Points on a hilly landscape, in no order, each with its height.
From any point a ball rolls to the lowest of the 2 points nearest to it. It stops when none of these is lower. Distance is the straight distance between rows; heights are no part of it.
Pova h=397: |   6 |   2 |  10 | -18 |  21 | -11 |  -1 | -16 |  18 | -36 | -11 |   3 |  11 |  -8 |  16 |  21 |   1 | -40 |  35 |   4 |   9 |
piri h=257: |  14 |   3 |   3 | -20 |  -8 |  29 |  10 |  13 |  -7 |   9 | -29 |  16 | -15 |  -6 |  44 |  16 |  -6 | -13 | -19 |  13 |  13 |
Rirab h=209: | -41 |   3 | -12 | -35 |   0 | -25 | -24 | -27 |  25 | -10 |  17 |  -8 |  -2 |   6 | -19 | -25 |  50 |  -5 |   3 | -16 |  21 |
biz h=285: | -16 | -38 |   0 |  -3 |  -9 |  22 | -21 | -17 |   5 |  -5 |  35 |   6 |  12 |  24 |  -2 | -20 |  -9 |  10 |   0 | -61 |  10 |
Kasot h=258: |  59 |   2 |  38 |  14 |  -7 |  41 |  19 |  19 | -47 |  -4 | -10 | -18 |   6 | -22 |  -5 |  -6 | -36 | -42 |   4 | -24 |  12 |
noka h=295: |   0 |   9 |  -7 | -26 |  19 |  24 |  14 |  19 |  -8 |  -6 | -28 |   4 | -17 |   2 |  49 |   6 |   6 | -49 |  13 |   9 |  24 |
kunu h=338: | -16 |  20 |   0 | -31 |   6 |   6 |   3 |  -5 |  23 | -16 | -35 |  22 | -24 | -25 |  28 |  -7 |  25 | -30 |   4 |  17 |  18 |
bod h=208: |  22 |  23 |  34 |   5 | -28 |  25 |  26 |  24 | -31 |  25 | -25 | -22 | -18 | -27 |  -9 |  14 |   0 | -21 | -21 |  18 |   7 |
Gos h=122: |  -6 | -14 |  -2 |  56 |  15 |   9 |  20 | -10 |   7 | -11 | -27 |  16 | -30 |   2 |  10 | -44 | -36 | -16 |  -2 | -22 |   1 |
Pon h=455: |   9 |  24 | -40 |  11 | -10 | -30 | -13 |  15 | -38 |  20 |  31 | -55 |   7 |  27 | -15 |  -5 |   6 |  50 |   0 |  18 |  -8 |
Difes h=509: |   7 | -26 |  38 |  13 | -32 |  20 |  15 | -14 |  17 | -12 |  19 |  25 |   8 | -13 | -29 |   0 |  -7 |  -6 |  17 | -33 |  -7 |
doget h=412: |  -1 |   0 |  29 |  12 |   2 |  -6 |  34 |  -5 |  26 | -13 | -26 |   2 | -13 | -18 | -17 | -13 |   9 | -40 |  39 | -25 |  -1 |
Nop h=367: | -29 | -47 |   2 |   1 |  33 |   2 | -23 |   0 |  48 |  -1 |  19 |  58 |  33 | -12 |  20 |  23 | -21 | -13 | -33 |  -6 | -28 |
mudo h=478: | -18 | -16 | -15 |  -5 | -14 |   6 |   6 |  23 |  19 |  15 |  16 |   1 | -10 |  24 |  13 |  -9 |  31 |  44 |  -8 | -11 |  -9 |
Poze h=377: |  -5 |  -1 | -12 |  -4 |  39 |  10 |  -6 |  28 |  -4 |   4 |   1 |  31 |  13 |   3 |  30 |  20 | -28 | -76 |  10 |   2 |   4 |
Seto h=254: |  13 |  12 |   1 | -34 | -31 |  28 |   6 |  10 |  -8 |  10 | -43 | -34 | -18 |   3 |  20 |  19 |  20 |  46 | -17 |  21 |  20 |
Zurur h=448: | -30 | -18 |  24 | -18 |   7 |  -2 | -40 | -21 |  49 | -39 |  13 |  37 |  39 | -23 | -15 | -34 |  -1 | -29 | -33 | -62 |  14 |
ziba h=264: |  28 | -16 |  25 | -42 | -45 |  20 |  27 | -19 |  11 |  -2 |   7 |  21 | -21 | -25 | -14 |  23 |   5 |  29 |   8 |   8 |  13 |
Kamu h=197: |   6 |  -4 | -16 | -27 |  -9 |   8 |  18 |  -3 |  -4 |  -4 | -28 | -13 | -27 |   3 |  24 |  22 |   0 |  35 |  16 |  28 |  22 |
zuzi h=470: | -25 |  32 | -33 |  43 |  17 | -33 |   4 |  33 | -19 |  26 |  24 | -31 | -26 |   7 |  -4 | -38 |  29 |  30 | -16 |  19 |  -4 |
Pob h=332: |  -5 | -18 |  17 | -19 |  50 |   5 | -12 |   8 |  14 | -26 |  11 |  22 |  32 |  -1 |  23 |  -1 | -20 | -91 |  28 | -17 |   4 |
bimin h=602: |  44 |   0 |  42 | -23 |  -8 |   0 |  15 |  23 |  20 | -31 |  -9 |   1 |  30 | -26 |  13 |  29 |  15 | -55 |  30 |  -1 | -18 |
nagas h=121: |  15 |   7 | -27 |  42 |  -7 | -12 |   3 |  31 |  -8 |  10 | -42 | -38 |  17 |  21 |  20 |   0 |  -5 |  24 |  -9 |  19 | -43 |
rubal h=130: |   1 | -14 | -21 | -26 |  11 |  -4 |  35 |   0 |  23 |   2 | -17 |   2 | -29 |  14 |  12 |  36 | -10 |  19 |  56 |  39 |  10 |
Git h=345: | -19 |  34 | -39 |   8 |  22 | -41 | -35 | -10 | -31 |   3 |  25 | -12 | -20 |   5 |  -6 | -15 |  26 |  20 | -33 |  27 |   6 |
ged h=586: |   5 |  20 |  -9 |  20 | -24 |   5 |  -2 |  14 | -54 |  41 |  12 | -28 | -17 |   0 | -18 |  -6 |   5 |  19 | -17 |  17 | -13 |
vefu h=104: |  30 |  10 |  40 |  26 | -35 |  47 |  32 |  39 | -11 |  26 | -63 | -62 |   3 |  -1 |   8 | -14 | -16 |  34 | -32 |  -5 | -32 |
zib h=611: |  -8 | -12 | -17 |  48 |   2 |   2 |  -9 |   2 |   0 |  15 |  25 |  11 |  -9 |  11 |   8 | -37 |  -8 |  37 | -35 | -19 | -26 |
vibof h=265: |  -8 |  34 |  10 |   0 | -15 | -18 |  17 |  -3 | -15 |  20 | -16 |  -8 | -37 | -29 | -19 |  -2 |  46 |   2 | -21 |  26 |   7 |
roz h=252: |  52 |  15 |  18 |   5 |  -2 |  37 |  21 |  29 | -53 |  20 | -16 | -13 |  -2 | -33 |  15 |  16 | -29 | -37 | -18 |  21 |  -3 |
lam h=123: |   0 |  -4 |  -6 |   8 |  18 | -27 |  16 | -12 |  17 |  14 |   0 |  29 |   1 | -11 | -18 |  42 |  -8 |  13 |  17 |  51 | -31 |
siz h=584: |  29 |  -6 | -12 |  10 |  -9 | -15 |  22 | -14 | -13 |  20 |  -4 | -15 |  -4 |  10 | -30 |  32 | -26 |  38 |  33 |  34 |  -5 |
Tavuv h=436: | -13 |   4 |  -8 |  30 |  -8 | -33 |  -7 |   2 |   3 |  15 |  16 |   2 |  20 |   8 | -24 |  -7 |  24 |  11 |  -4 |   0 | -32 |
bof h=506: | -38 |  19 | -51 | -13 |  26 |  -6 |  -2 |   1 |  -7 |  -1 |   7 | -10 | -48 |  35 |  10 | -10 |  17 |  26 |  20 |  16 |  33 |
Dozal h=280: | -15 |   1 |  13 | -24 |  43 |   3 |  -9 | -19 |  19 | -16 |  12 |  32 |  12 | -31 |  -7 | -16 | -11 | -83 |   0 | -10 |  27 |
feles h=281: |  -9 | -10 |   5 | -20 | -21 | -11 | -13 | -18 |  19 | -21 |  12 |   5 |   7 |   3 |  -8 |  -4 |  30 |  21 |   8 | -28 |  11 |
sito h=444: |   8 |  -8 | -29 |  30 | -12 | -13 |  -6 |   1 | -21 |  -1 |  15 | -45 |  24 |  36 | -18 | -15 | -12 |  45 |  25 |   4 | -15 |
Sudof h=507: |   4 | -10 |   0 | -23 | -33 |  28 |   9 |  32 |  -4 |  12 |  -3 | -33 |  21 |  34 |  -3 |   8 |  25 |   6 |  22 | -21 |   2 |
muzo h=232: | -15 |  -8 |   9 |  -5 |   9 |  23 |  -4 |   8 |   8 |  28 |  20 |  50 |   8 | -14 |   2 | -21 |  18 | -48 | -31 | -12 | -10 |
Dutif h=341: |  27 |  -1 |  34 |  -1 | -60 |  27 |   6 |   3 | -18 | -13 | -21 | -35 |   3 |  -4 |   0 |  -4 |   1 |  29 | -21 | -38 |  -3 |
zike h=490: | -21 |   4 | -14 |  24 |  17 | -45 |  -4 | -30 |  28 | -38 |  -6 | -22 | -12 |  16 | -12 | -11 |  10 |  16 |  32 |   0 |  14 |
tefed h=339: | -55 | -32 |  15 | -25 |  59 | -13 | -28 | -21 |  53 | -13 |  30 |  17 |  28 |  17 | -12 | -27 |   1 | -54 |  18 | -36 |  23 |
kov h=294: |  10 |   1 | -16 | -37 |   1 |  25 |  -5 |  41 |  -2 |   5 | -35 |  16 |   5 |  -3 |  74 |  41 |  10 |  -1 | -21 |  25 | -15 |
pab h=69: |  -8 | -16 | -20 | -17 |  25 | -11 |  10 |  -1 |  34 |  11 |   8 |  39 | -16 |  13 |   0 |  43 |   0 |  24 |  31 |  56 |  -3 |
zas h=575: |  -2 |  31 | -17 |   9 |   5 |   6 |  -6 |  29 | -45 |  47 |   9 |  -6 | -16 |  -8 | -10 |   3 |   8 | -20 | -33 |  35 |  -6 |
fovu h=47: | -55 |   3 | -10 | -15 |  46 | -27 | -22 | -38 |  39 |  -1 |  26 |  36 | -17 | -19 | -25 | -32 |  14 | -11 | -16 |   1 |  34 |
muvav h=402: |   9 |  -3 |  -3 |  18 | -17 |  -1 |  15 | -13 |  -7 |   8 |   7 | -20 |  -4 |  17 | -15 |  -9 |  -7 |  21 |  11 | -17 |   2 |
tis h=536: |  22 | -29 |  27 |   3 | -16 |  -4 |  -1 |  -9 |  11 | -13 |  18 |   9 |  29 |   4 | -25 |  25 | -12 |  -2 |  50 | -16 | -24 |
risi h=241: | -34 | -31 |   5 | -21 |  -3 |  33 | -15 | -15 |  28 |   1 |  24 |  24 |  -4 |  19 |   1 | -36 |  17 | -17 | -11 | -52 |  31 |
bal h=403: |  -7 |  16 | -42 |  -3 |  -9 | -15 | -33 |   1 | -40 |   1 |  20 | -23 |  -2 |  19 |   8 | -12 |  18 |  45 | -31 |   6 |   4 |
bineg h=62: |  10 |  10 |   6 |  28 | -23 |  12 |  19 |  24 |  -7 |  29 | -50 | -49 |  -5 |  12 |   2 |  -2 |  -3 |  18 | -15 |  12 | -22 |
gaba h=491: |  22 | -11 |  54 |  -7 | -28 |  10 |  13 | -19 |   1 | -12 |  26 |  16 |  -3 | -26 | -64 |  -9 |  -5 | -20 |  49 | -39 |   8 |
Gor h=179: |  44 | -22 |  15 |  -7 | -27 |  38 |  40 |  10 |   3 |  18 | -20 |   4 | -13 | -12 |  24 |  33 | -29 |  34 |   2 |  28 |  -8 |
pevuk h=682: |  31 |  26 |  58 |  35 | -49 |   4 |  21 |  21 | -17 |   9 | -17 |  -8 |  14 | -40 | -45 |   0 |  -2 |   1 |  -8 |  -5 | -30 |
Sotag h=471: | -10 | -13 |  40 | -14 |  -2 |  19 |  11 | -44 |  16 | -17 |  21 |  25 |  -2 | -10 | -53 | -32 |  -6 | -41 |  41 | -40 |  29 |
bor h=420: | -14 | -16 |   7 |  50 |  12 | -12 |   8 |  -5 |  32 | -14 | -11 |  37 |   1 | -11 |  17 |   5 | -27 |   4 | -18 |   4 | -39 |
Kanu h=614: |  13 |  19 | -42 | -16 |   8 | -18 |   6 |  -4 | -35 |  17 |   2 | -17 |   0 |  13 | -12 |  47 | -28 |  17 |  19 |  59 |   1 |
Vap h=473: |  -3 |   9 |   9 |   0 | -27 | -27 | -30 |  -5 | -16 |  -6 |  18 |   4 |  40 |  -5 | -24 |  17 |  28 |   7 | -14 | -15 | -30 |
Dom h=68: | -25 |  -6 | -27 |  49 |  41 | -17 |  -4 | -14 |   6 | -12 | -19 |   5 |  -1 |  20 |  13 | -38 | -38 | -15 |   6 | -32 |   1 |
leke h=574: |  29 |   5 |   0 | -24 |   0 |   5 | -28 | -11 | -23 | -17 |  -5 |  25 |  17 | -23 |  19 |  15 | -20 | -21 | -43 |  -7 |   6 |
zapen h=542: | -17 |  21 | -27 | -40 |   4 |   5 |  -1 |  25 | -35 |  41 |  30 | -22 | -13 |  30 | -13 |  13 |  35 |  11 |  16 |  28 |  13 |
bala h=217: | -41 | -14 |  -4 |   9 |  26 |  27 |  -9 |   4 |   9 |  20 |  13 |  31 |  -1 |   9 |  24 | -34 |  14 | -30 | -23 | -33 |  14 |
sagon h=352: | -30 | -35 | -23 |   5 |  32 |  -2 | -45 | -13 |   0 | -13 |  42 |  -4 |  29 |  37 |  17 | -17 |  -8 |   2 | -17 | -39 |  12 |
zed h=462: |  -3 | -20 |  -7 |  19 | -19 |  -7 |  10 |  15 |  34 |   0 |  -6 |  14 |   6 |  17 |  22 |  -4 |   2 |  48 | -16 |  -8 | -39 |
pove h=486: | -27 |  14 | -47 |  22 |  31 | -13 |   9 |  16 | -10 |  18 |  26 | -11 | -49 |  25 |  -2 | -45 |   8 |  50 |   5 |  13 |  20 |
Lila h=154: | -18 |  -4 | -21 |  58 |  21 | -23 |  -8 |  10 |  -7 | -18 |   8 | -11 |  18 |  26 |   7 | -31 | -12 | -13 |  -9 | -35 | -28 |
rel h=489: |  -7 | -10 |  -3 | -21 | -30 |  25 |  28 |  27 |  25 |  28 |   0 | -19 | -10 |  25 |   3 |  -1 |  51 |  22 |  15 |  -4 |  -2 |
duki h=620: |  -6 |  -5 | -41 |  39 |   4 |   4 |  -4 |  30 |  -8 |  47 |  42 |   2 |  -2 |  28 |   9 | -28 |   1 |  66 | -36 |  14 | -35 |
sapup h=441: | -14 | -41 | -18 |  40 |  12 |   4 |   4 |   8 |  42 | -10 | -11 |  17 |  15 |  15 |  22 |  -2 | -33 |  28 |  -4 | -14 | -33 |
gega h=485: |   9 |  24 |  -9 |  -7 |  16 | -23 | -11 |  -8 | -27 | -26 | -26 | -19 |  10 |   2 |  13 |  23 |  -4 | -43 |  16 |  12 |  17 |
soke h=526: |   2 |   8 |  -8 | -11 | -16 | -23 | -41 | -22 | -11 | -22 |   5 |   9 |  17 | -19 |  11 |  10 |  12 |   0 | -43 | -12 | -12 |
Kofit h=664: |  57 |  22 |  12 | -15 | -23 |   9 |   0 |   5 | -55 |   9 | -19 | -40 |   3 | -11 |   9 |  43 | -19 |  21 |  -7 |  39 |   3 |
nur h=525: | -28 |  18 | -24 | -16 |   6 |   1 |  17 |   4 | -26 |  24 |  17 | -23 | -37 |  26 | -13 | -15 |  38 |   4 |  16 |   8 |  40 |
pelov h=287: | -51 | -20 |  -6 | -11 |  34 |   4 | -17 | -16 |  39 | -14 |  16 |   6 |   8 |  25 |  -7 | -45 |  15 | -26 |  19 | -51 |  29 |
Kinem h=619: |  18 |  16 | -17 | -45 |   4 |  16 |   1 |  -2 | -50 |   1 |  -8 | -11 | -23 |   1 |   4 |  23 |  -9 | -21 |  24 |  22 |  45 |
let h=299: | -18 |  33 | -25 |  14 |  14 | -44 |   5 | -16 | -10 |  -3 |   4 |   6 | -25 | -14 | -13 |   2 |  29 |   6 |  -9 |  38 |   2 |
Kasu h=300: |  30 |   5 |  30 | -34 | -53 |  30 |  -8 |  13 | -29 |   9 | -16 | -36 |  -7 |  -6 |  13 |  15 |  24 |  29 | -14 |  -8 |   8 |
Vuli h=155: |  35 | -15 |  24 |  19 | -39 |  50 |  41 |  31 |  -2 |  43 | -19 |   3 | -17 | -15 |   3 |  -4 | -16 |  25 | -15 |   6 | -29 |
Sudad h=560: |   2 |  16 | -11 | -27 |   5 |  26 |  -2 |  20 | -38 |  28 |  20 |   1 |   0 |   7 |  -7 |  10 |  17 | -32 |   9 |  29 |   0 |
Nen h=342: | -20 | -15 | -19 | -14 |  28 |  -7 | -31 |  -2 |  14 |  -1 |  14 |  44 |  14 |   2 |  31 |  20 |  -5 |  -7 | -32 |  16 | -25 |
Dip h=639: |  27 |  14 |  41 |  13 | -15 | -24 |   6 |   1 |  25 | -37 | -21 |  15 |  21 | -40 |   5 |  22 |  11 | -30 |  25 |  -9 | -33 |
pozap h=523: | -33 |  15 | -31 |  34 |  33 | -65 |   1 | -28 |  34 | -34 |   1 |  -2 | -16 |   8 |   3 |  -1 |  13 |  41 |   9 |  32 |   3 |
kuzav h=642: |   9 |  42 | -31 |  -3 |  -5 |   8 |   9 |  18 | -53 |  41 | -10 | -30 | -25 |  13 |  -8 |  34 | -10 |  31 |   0 |  75 |   7 |
vam h=134: |  46 |  -7 |  22 |  28 | -43 |  53 |  23 |  27 | -25 |  26 | -41 | -30 |  -4 |   0 |  -2 | -18 | -45 |  44 | -21 |  -9 | -26 |
dopi h=599: |  13 |  19 | -11 |   9 | -31 |   1 | -10 |  21 | -45 |  45 |  -6 | -65 |   6 |   8 | -15 |  -2 |   3 |  64 | -40 |  29 | -22 |
zaror h=393: | -31 | -30 |  33 | -24 |  45 |  -4 | -35 | -21 |  63 | -32 |   7 |  35 |  42 | -13 |  -6 | -20 | -19 | -58 |   0 | -36 |  20 |
zefi h=210: |  -3 |  23 | -36 |  56 |  17 | -42 | -17 |  10 | -20 |  -8 | -30 | -26 |  17 |   8 |  22 |  11 | -23 |  13 |  -6 |  36 | -32 |
rige h=237: |  18 |  30 |  44 | -11 | -43 |  15 |  29 |   0 | -12 |  15 | -15 | -15 | -33 | -45 | -30 |  -5 |  21 |   3 | -25 |  12 |  14 |
zifez h=457: |  -9 |  21 | -27 |  49 |   0 | -44 |  12 |  10 |  -7 |  26 |  27 | -11 |  -6 |   3 | -30 | -13 |  13 |  42 |  -4 |  27 | -26 |
kip h=319: | -11 |   3 | -23 | -32 |  22 |  21 | -22 |  29 |  -1 |  15 |   0 |  34 |  -2 |   1 |  48 |  38 |  -6 |   2 | -34 |  27 | -14 |
namub h=563: |  36 | -19 |  13 |   7 | -17 |   2 |  34 | -12 |   0 |  -7 |  -8 |  -4 |  10 |   1 | -25 |  25 | -35 |  16 |  52 |   9 | -12 |
rubod h=263: |  14 |   0 |  26 |  -5 | -59 |  14 |  16 | -14 |  -4 |  17 |  -5 |   0 | -35 | -32 | -20 |   1 |  13 |  49 | -15 |   0 |  11 |
bito h=690: |  33 |   2 |  30 |  40 | -41 |   3 |  11 |   2 | -24 |  16 |   0 |  -1 |   4 | -22 | -43 |   8 | -23 |  31 |  -7 |   7 | -39 |
bosa h=191: | -22 |  21 |  -7 | -65 |  30 |   3 | -24 |  -6 |  14 |  -8 |  13 |  34 |   3 | -17 |  11 |  13 |  29 | -60 |   3 |   6 |  32 |
zap h=111: | -52 |  12 | -35 | -22 |  45 | -33 | -44 | -43 |  20 | -31 |  33 |  12 |  -8 |  10 | -13 | -33 |  16 |   1 | -19 |  -9 |  49 |
luvi h=251: | -27 |  -9 |  16 | -33 |  35 |   3 | -16 |  -6 |  38 |  10 |  26 |  56 |  21 | -20 |   2 | -11 |  14 | -74 | -17 | -20 |  -7 |
vazod h=543: | -11 |   7 |   1 | -17 |  -6 |  15 |   6 |   9 |  -9 |  14 |   9 | -13 | -21 |  14 |  -7 | -26 |  40 | -21 |  -2 | -20 |  20 |
dumos h=443: |  -6 |  -1 |  29 |  -7 |   5 |   7 |   8 | -17 |  26 | -16 |   2 |  15 |  21 |  -6 | -23 | -19 |   8 | -55 |  29 | -47 |  17 |
letaf h=565: |  -5 |   2 |  12 | -41 |  -9 |  14 | -17 |   4 |  -9 |  -1 |   9 |  -5 |  18 |   9 |   2 | -20 |  30 | -48 |  -4 | -40 |  21 |
fonuk h=266: | -15 |  -7 |  10 | -62 |  40 |   1 | -26 | -30 |  41 | -35 |   7 |  16 |  10 |  -7 |   8 |   1 |  17 | -52 |  30 | -11 |  42 |
muvup h=333: | -32 | -14 |   1 | -29 |  44 |  -9 |  -8 | -11 |  35 | -18 |   5 |  26 |  -1 |  10 |   6 |  14 |   0 | -29 |  34 |  12 |  18 |
teked h=628: |  23 |  28 | -11 |  -3 | -19 | -17 | -19 |  14 | -58 |   9 | -11 | -62 |   8 |  13 |  -2 |  34 |  -5 |  38 | -15 |  39 | -13 |
safim h=394: |  -3 | -18 |  -8 |  22 |  39 | -23 |  13 | -34 |  23 | -37 | -23 |  -8 |   2 |  17 |   9 |   2 | -42 |  -6 |  48 |   1 |  20 |
kuz h=655: |   8 |  24 | -30 | -23 |  -4 |  21 |  -2 |   7 | -52 |  19 |  -8 | -25 | -40 |  16 |   3 |  13 | -26 |  19 |   0 |  44 |  29 |
putug h=691: |  71 |  13 |  24 |   2 | -19 |  12 |  24 |  24 | -35 |  10 | -25 | -42 |  28 | -13 |   2 |  45 | -29 |  -4 |  13 |  25 | -22 |
Tebe h=82: | -24 |  -3 |   3 | -21 |  25 | -26 |  -1 | -27 |  24 |  14 |  30 |  50 | -17 | -19 | -28 |  -8 |  19 | -16 | -16 |  17 |   1 |
kaze h=395: |  -4 | -25 |  24 |   2 |   3 | -10 |  -3 | -17 |  33 | -11 |  12 |  49 |  15 | -23 |   3 |  24 | -12 |  -1 |  -9 |   4 | -25 |
dula h=206: |  25 |   3 |  19 |   4 |  -7 |  27 |  18 |   3 | -23 |   0 |  -8 |   0 | -16 | -16 |  12 | -21 | -14 | -37 |   3 | -18 |  19 |
zin h=133: |  -9 |  13 |  -4 | -47 |  20 |  -9 | -17 | -16 |  11 |  -3 |  11 |  53 |  -6 | -34 |  -1 |  10 |   0 | -32 | -21 |  32 |  17 |
Sido h=535: |  36 |  -2 |  20 | -20 | -22 |  27 |   8 |  45 | -16 |   5 | -15 | -41 |  25 |  12 |  19 |  27 |  12 | -24 |   1 | -12 | -11 |
Feno h=283: | -20 | -21 | -13 |  46 |  14 | -20 | -43 | -17 |  -1 | -31 |  27 |  -1 |  49 |  31 |   4 | -21 | -29 |   2 | -23 | -46 | -21 |
kap h=239: |  10 | -29 |   7 | -13 | -25 |  11 |   5 | -27 |  25 | -17 |   0 |  18 |   0 |   8 |  10 |  10 | -10 |  42 |  10 | -27 |   8 |
Foti h=569: | -44 | -16 | -23 |  21 |  37 | -39 | -24 | -10 |  51 | -23 |  42 |  13 |  -5 |   8 |  10 | -42 |  25 |  57 | -29 | -18 |  12 |
sebam h=567: |  32 |  25 | -15 | -22 |   6 |   8 |  -4 |  13 | -58 |  -1 |  -9 | -27 |  10 |  13 |   8 |  31 | -24 | -29 |  19 |  23 |   8 |
Bisi h=220: |  38 | -26 |  14 | -15 | -33 |  21 |  10 | -15 |  -7 |   5 |   5 |  19 |   1 | -13 |   0 |  32 | -26 |  35 |  -7 |   3 |  -4 |
funi h=374: |  21 | -24 |  20 |  14 | -43 |  34 |  15 |   2 |  -6 |  12 |  -9 | -14 |   7 |  12 |  -5 | -16 |  -8 |  16 |  15 | -47 |   9 |
radev h=667: |  28 |  18 |  38 |  44 | -36 |  -8 |   9 |  -2 |   3 | -26 | -33 |  -1 |  10 | -33 |  -5 |  -1 | -12 |  -1 |   4 | -15 | -33 |
turi h=549: | -42 |  -6 | -18 |  32 |  41 | -60 | -32 | -26 |  50 | -35 |   9 |  16 |  -2 |   3 |   1 | -15 |   6 |  29 | -22 |   0 |   4 |
fazi h=592: | -26 | -12 | -30 |  32 |   5 | -27 | -30 |  -6 |   5 | -19 |  32 |  -8 |  -1 |  25 |  16 | -44 |   3 |  51 | -28 | -25 |  -2 |
mogo h=566: |  31 | -15 |  21 | -19 |  -5 |  22 |  26 |  42 |   6 |  -9 |  -7 | -16 |  43 |   9 |  32 |  37 |   4 | -46 |  31 | -11 | -20 |
gilo h=157: |  17 |  -9 |  33 |  36 |  -4 |  18 |  20 |  -8 |   8 | -15 | -18 |  30 | -17 | -31 |  -9 | -21 | -38 | -24 |   2 | -28 |   7 |
nat h=313: |  -2 |   3 | -22 |  38 |  26 | -37 |  -5 | -20 |   5 | -25 | -27 |  -8 |  16 |   9 |   3 |  11 | -34 |   5 |  28 |  19 | -21 |
Rav h=378: |   5 |  19 |  27 | -17 | -19 |   5 |  27 |   2 |  33 | -25 | -40 |  -3 | -16 | -24 |  12 |  -9 |  42 | -37 |  17 | -11 |  19 |
nofi h=446: | -17 | -26 |  -3 |  15 |  21 | -27 |  12 | -33 |  43 | -25 |  -3 |  -7 |  -4 |  21 | -24 |  -2 | -19 |  24 |  58 | -10 |   9 |
duno h=700: |  15 |  10 |  14 |  31 | -28 | -10 |   2 | -28 | -31 |   0 |  -2 |  11 |  -6 | -23 | -31 |   1 | -15 |   9 | -25 |   3 | -12 |

For each start below, name the point where the ball stops.
zib | bineg
bimin | piri
sito | pab
sebam | fovu
kuzav | piri

For each start below, name every point that the ball comes to, in order.
duno | muvav funi Dutif Kasu Seto Kamu rubal pab
bito | pevuk radev Dip bimin mogo Sido Sudof rel mudo zed sapup bor kaze Nop Nen kip kov piri
kuz | Kinem sebam gega Pova muvup fonuk bosa zin Tebe fovu
